Each row is a point on a landscape with many valleys, with its height.
From any point a ball rolls to the lowest of the 2 points nearest to it. It stops when none of these is lower. Distance is the straight distance between rows; heights are no part of it.
(70) height 251: [141 104 147 123 165 140 105 116 143 114 130 149 139 143 173 118 125 118
 119 106 100 134 131]
(907) height 310: [166 120 150 128 143 128 153 175 109  97 100 108  90 124 161 150 164 138
 124 150  69  94 145]
(306) height 363: [159 205 139 152 100 154 150 159 129  84 131  79  97 123  95 119 151  99
 155  94 138 121 135]
(128) height 345: [150 151  94 123 124 141  99 105 131  87 125  87 117 125 157 120 174 124
 143  93 125 176 133]
(899) height 563: [130 120  99 128 177 166 102 130 105 107  98 203 121 104 137 159 137  96
 139 175  69 109 177]
(550) height 241: [117 137 167 124 154 167 145  68 150  93 151  94 128 119 160 101 133 115
  59  85 175 131 110]
(513) height 374: [152 153 100 124 142 127 115 107 120  95 137 100 122 173 154 103 148 126
 170  65 133 168 144]
(26) height 518: [152 145 154 146  77 173 192 134 124 162 160 134 103  76  34 144 140 158
 116 116 129  55 126]
(538) height 324: [164 107 132 134 117 118 162 169 109 121 103  97  79 110 116 162 165 134
 128 157  55  69 143]
(891) height 486: [118 108 164 131 141 134  62  91 162 131 116 167 171 124 125 123  89  99
  94  70 135 119 118]
(182) height 548: [136 113 137 141 195 185 112  98  92  86 115 175 112 119 169 158  89  83
 101 126  84  73 142]
(1023) height 407: [134 132 156 108 127 163 123 121 145 112 141 157 138 102  95 124 144 115
  94 115 157 146 108]
(364) height 630: [131 103 157 110  81  68 109 168 172 163 115 135 150 156  96 129 139 128
 142 128 125 138 112]
(805) height 577: [130 125  85 134 155 131  89 148 106 123  93 179 127 129 147 157 148 107
 161 189  79 128 174]
(987) height 508: [119 144 198 153 108 144 144 118 121 136 116 186 167 105  70 141 134 123
  83  97 157  90 120]
(798) height 177: [ 68 126  75 111 146 128  87  95 114 138 129 145 149 136 179 104  94 138
 138 171 170 189 154]
(800) height 495: [144 145  90 146 125 111 171 168  98 150 126  46  89 135 138 156 110 139
 183 185 117 118 120]
(249) height 466: [121  78 142 121 123 139 152 146 144 172 123 187 125  93 113 156 133 168
 105 190  84  95 124]
(605) height 651: [135 125 192 150  89  83 158 158 148 146 126  97 138 167 128 109 140 149
 126  62 132  84 112]
(110) height 309: [152 149 168 178 155 155 167 109 101 119 127 120 126 144 144 122 145 139
 137  79 133  59 157]
(1015) height 341: [160 122 137 149 134 123 183 139 104 134 148  76  97 163 162 100 138 161
 161  71 103  82 145]
(927) height 613: [110 164 112 123 100 103 126 159 136 126 129  55 125 135  96 124 116 108
 147 179 202 190 110]
(222) height 227: [117 143  77 119 134 148  81 116 108 119 129 158 142  89 118 139 130 116
 121 203 183 182 142]
(636) height 331: [148 151 174 157 121 127 187 130  91  94  98 100  98 125 134 145 187 133
 116 121 100  44 154]
(603) height 664: [112 126  87 132 161 137 151 117 124 163 182 133 129 141 132  92 105 159
 161 152 192 155 127]
(369) height 535: [118  91 174 141 174 149 120 115 134 139 123 195 143 116 129 155  77 117
  82 116 111  62 112]
(51) height 515: [115 133 207 128 123 102  95 109 131 113  81 148 171 127 132 145 152 125
  69 103 112 113 137]
(975) height 490: [132 174 139 111  83 144 119 113 109  67 104 113 115  81 115 132 189 106
  68 105 112 153 139]
(579) height 315: [146 114 159 129 159 117 169 120 113 123 146 110 122 174 181  91 124 161
 143  66 110 101 140]
(759) height 543: [122 102 143 145 181 162 108 104 116 111 125 172 125 146 167 150  63 102
 113 102 103  57 127]
(645) height 350: [153 184 137 156 110 137 176 180 116  90 113  40  80 124 112 133 146 100
 175 108 111 113 122]
(660) height 517: [175 115 105 145 120 161 179 124 129 166 162  81  82 109 114 144 129 171
 154 141 106  74 142]
(201) height 507: [159 123  86 141 120 128 178 142 116 168 143  35  83 131 120 166 119 154
 184 155  96  96 141]
(408) height 481: [150 146  79 147 130 129 151 170  96 141 128 106  95 115 104 166 145 133
 159 192 131 124 130]
(842) height 376: [156 172 143 139  84 132 116 150 142  91 112 106 115 130 109 126 160  99
 135  94 136 139 127]
(315) height 211: [ 94 126  87  95  85  58  80 147 115 131  97 110 148 169 177 121 123 131
 148 154 127 197 146]
(787) height 640: [139 107 186 133  65  81 137 175 175 170 115 131 146 133  82 132 135 145
 118 114 119 104  99]
(889) height 282: [107 111 123 115 145 128  97  65 147 103 119 102 144 129 185  94 131 132
  99  57 114 160 128]
(156) height 219: [ 76  77  98  97 161 143  75  63 168 110 125 128 132  90 170 110  93 109
  65 100 140 146  79]
(882) height 537: [143 105 118 146  81  87 154 158 148 190 130  93 113 143 107 153 126 155
 163 130  95  97 121]
(883) height 258: [103 131 138 123 144 154 115  59 152  98 124  88 130 106 163  94 145 122
  76  58 153 157 108]
(890) height 513: [131 148 180 151  89 150 181 133 123 144 130 155 135  99  56 134 151 139
 104  95 153  69 123]
(181) height 199: [102 111 113 114 154 162  86  64 161 104 145 137 138  91 135 121  95  94
  75  84 164 143  86]
(10) height 472: [130 160  71  94 139 154 120 116 120  66 126 101  97  60 127 136 178 128
  83 158 128 194 125]
(385) height 428: [130 117 139 104 112 139 129 152 130 132 132 192 130  95  69 141 156 130
  93 184 120 147 114]
(1014) height 522: [133 138 204 135 125 118 145 118 124 100 102 134 143 124 147 140 165 128
  68 109 126 102 136]
(296) height 571: [137 130 116 128 100  83 142 153 142 148 143 103 130 179 116 106 128 139
 181  98 140 141 115]
(211) height 553: [139 107 117 137  85  80 164 149 145 192 156  89 124 158 100 116 109 158
 187  96 120 107 125]
(554) height 69: [121 148  81 121 105 103  73 139 108 121 102 106 126 137 167 149 140 120
 148 179 137 181 159]
(12) height 284: [ 75 130  87 109 120 100 128 126 102 161 129 168 183 176 172  78  68 162
 178 149 129 154 154]
(192) height 204: [117  92 152 108 163 126 114 115 165 145 141 172 144 138 148 109 108 134
 108 121 120 148 103]
(681) height 409: [149 134 110 136 155 130  92  85 109 106 134 135 156 173 149 104 123 108
 164  34 105 138 162]
(266) height 636: [112 105 111 130  97 100 164 152 148 193 173  98 121 141 104 119 110 169
 150 167 168 123 100]
(903) height 462: [113 113 112 129  97 110 134 192 113 158 108 140 114 100  92 171 134 131
 127 226 115 136 117]
(551) height 269: [ 98 111  99 101  98  54 135 151 111 135 124  86 131 180 177 110 105 138
 164 165 139 166 130]
(1018) height 155: [110 143  76 142 171 168  71  95 110 136 138 182 145 112 137 134 105 102
 150 170 165 165 142]
(1105) height 371: [164 108 109 161 137 129 162 109 112 155 149 111 117 159 133 109 126 166
 174  60  91  61 174]
(530) height 480: [170 182  86 125 164 154 168 164 102  66 138  91  81  97 114 153 146 138
 137 182 137 135 122]
(976) height 290: [149 106 170 122 134 128 161 160 132 127 126 143 111 119 148 132 156 145
 109 148  96 102 118]
(190) height 378: [ 95 120  94 100 137  93 106 100 128 146 139 175 191 177 159  85  71 138
 167 113 113 165 141]
(444) height 391: [149 146 152 127 101 141 106 140 139 109 116 151 141 121  95 134 169 111
 112 105 135 132 131]
(932) height 183: [121 107 172 124 151 143 165 103 153 147 186 129 134 158 130  72 105 150
 117  69 176 119 104]
(558) height 468: [111 113 108 109 145 121  63  68 158 135 132 167 180 144 144 111  78 107
 128  58 126 155 122]
(98) height 139: [122 104 161 119 176 164 141  91 151 137 173 151 140 142 137  96  73 110
 101  76 162 118  95]
(949) height 221: [126 150 191 131 143 164 161  90 152 107 162 116 129 127 130  87 132 135
  97  83 183 122 110]
(294) height 471: [153 163  97 113 159 160 153 155 100  76 143 141  84  83  93 140 155 138
 117 168 140 148 121]
(16) height 59: [ 94 118  88 117 174 155  95  93 128 140 151 175 145 142 165 115  77 114
 141 165 152 171 134]
(746) height 645: [145 132 198 155  70  80 133 174 153 145  96 114 149 146  91 130 142 125
 122  86 126  83 111]
(390) height 524: [173 120 128 146  90 157 181 134 135 166 154 100 103 102  70 147 146 158
 131 131 111  75 126]
(671) height 334: [157 139 146 145 105 139 189 166  90 100 106  75  68 104 108 154 172 129
 132 125  88  45 145]
(515) height 498: [119 122 186 146 136 136  89 109 135 129 106 193 174 108  80 140 106 102
  81  93 138 102 116]
(412) height 450: [118  94 126 119 144 151 124 143 137 168 126 217 147  99  92 149 116 133
 113 193 112 131 120]
(1133) height 509: [118 138 209 129 117 110  80 102 129 116  76 184 186  99  93 158 140 105
  55 109 114 105 128]
(689) height 442: [ 95 102  92  97 139  92  79  68 149 127 151 148 188 159 143  77  75 118
 140  77 129 181 118]
(929) height 482: [133 154  98 102 116 142 102 119 129  69  97  89 103  67 147 132 203 116
  84 126 106 175 117]
(277) height 340: [151 179 154 159  99 137 197 175 103 104 111  53  75 102  91 153 147 111
 144 111  92  72 137]
(1006) height 286: [150 134 157 142 158 148 150 111 117 115 143 124 120 151 163 115 139 127
 129  87 128 116 143]
(309) height 488: [168 175 106 120 134 137 150 180 108  55 108  75  77 115 134 151 164 111
 135 166 102 148 126]
(275) height 311: [124 124 107 111 119 102  74  92 145 102 105 101 140 137 174 106 164 132
 117  61 105 172 131]
(421) height 529: [123 117 198 144 162 146 145 113 110 113 106 168 136 118 147 142 121 122
  78 124 104  78 130]
(1089) height 656: [138 143 201 129  96 111 160 142 147 111 122  91 125 148 142 111 163 133
  94  94 145 119 112]
(459) height 318: [ 68 106 116  81 148 105  79 102 166 143 113 168 170 152 195 113  69 136
 112 136  68 170 130]
(577) height 554: [139 112 114 120 184 188 111 113  97  87 107 187 113 100 145 162 117  89
 109 150  77 109 151]
(951) height 496: [162 148 119 107 116 131 114 151 115  57 102  74  96 110 153 148 183 108
 110 149  85 156 131]
(962) height 422: [117 130 151 120 125 174 105  93 168 133 145 176 156  99  61 116 131 106
  98 105 184 147 106]
(86) height 257: [136 103 139 129 132 124 144 142 151 152 151 148 126 140 123 127 136 145
 127 145 126 133 112]
(431) height 323: [137 167 174 179 127 131 187 107  89 112 106 128 118 130 109 145 170 122
 123  98 118  42 172]
(1144) height 461: [141 155 107  91 125 140 125 145 115  87 131 121  96  84 107 150 165 129
  98 187 122 176 127]
(325) height 650: [105 116  91 130 120 110 164 134 115 193 182 102 129 149 124  84  92 178
 163 158 208 142 128]
(921) height 484: [111 111 117 140  87  83 122 183 123 188  97 100 130 142 108 153 122 120
 154 199 136 140 116]
(15) height 483: [110  95 120 126 150 138 162 147 130 183 138 159 113 108 166 140 125 168
 122 212  90 115 131]
(454) height 511: [106  94 102 134  74  58 126 175 130 202 107  99 141 157 116 157 106 142
 179 168  94 118 127]
(965) height 596: [136 123 112 135 118 101  92 148 134 131  97 165 135 135 124 151 144 108
 159 165  95 140 151]
(18) height 449: [138 123  99 140 158 130  95 106 124 143 139 179 161 174 123 107  93 117
 187  71 116 123 155]
(38) height 601: [120 157  89 134 111  99 116 159 106 134 131  74 119 161 110 129 115 119
 189 161 188 168 125]
(898) height 181: [104 142  43 130 128 128  57 107 102 121 103 122 137  92 166 141 144 125
 136 190 156 191 154]
(1075) height 676: [116 138  88 138 176 170 128  93 133 137 183 147 127 121  97 110 102 132
 146 158 221 160 113]
(695) height 443: [119 121 115 128 144 160  76  95 158 145 151 187 165 109  74 126 101  96
 129 118 170 159 112]
(950) height 625: [103 131 130 135  93 100 165 175 136 170 148  71 118 138  85 120 108 137
 158 173 197 160  85]
(1135) height 446: [135 131 123 107 112 113 125 164 130 123 129 140 113 106 103 149 149 123
 121 205 132 160 114]
(1070) height 616: [127 109 127 127  88  65  84 169 157 157  93 156 153 154 111 145 131 125
 152 149 100 139 134]
(852) height 172: [108 101 128 107 180 168 116  74 156 113 175 153 118 127 136 108  71 104
 104 108 169 140  94]
(250) height 253: [ 72  77  97  82 160 124  79  70 168 120 138 153 145 135 181 107  65 121
  95 116 108 165 103]
(585) height 150: [ 86 120  93 115 103  89 125 159  94 162 130 137 144 167 173  98  94 163
 166 174 149 151 155]
(317) height 587: [130 148  86 141 107  90 139 151 102 157 148  84 128 182 131 122 116 137
 194 128 169 146 131]

Where does a ball stop that starts at each point below?
(128): (98)
(1023): (1006)
(317): (1135)
(459): (98)
(891): (585)
(603): (1135)
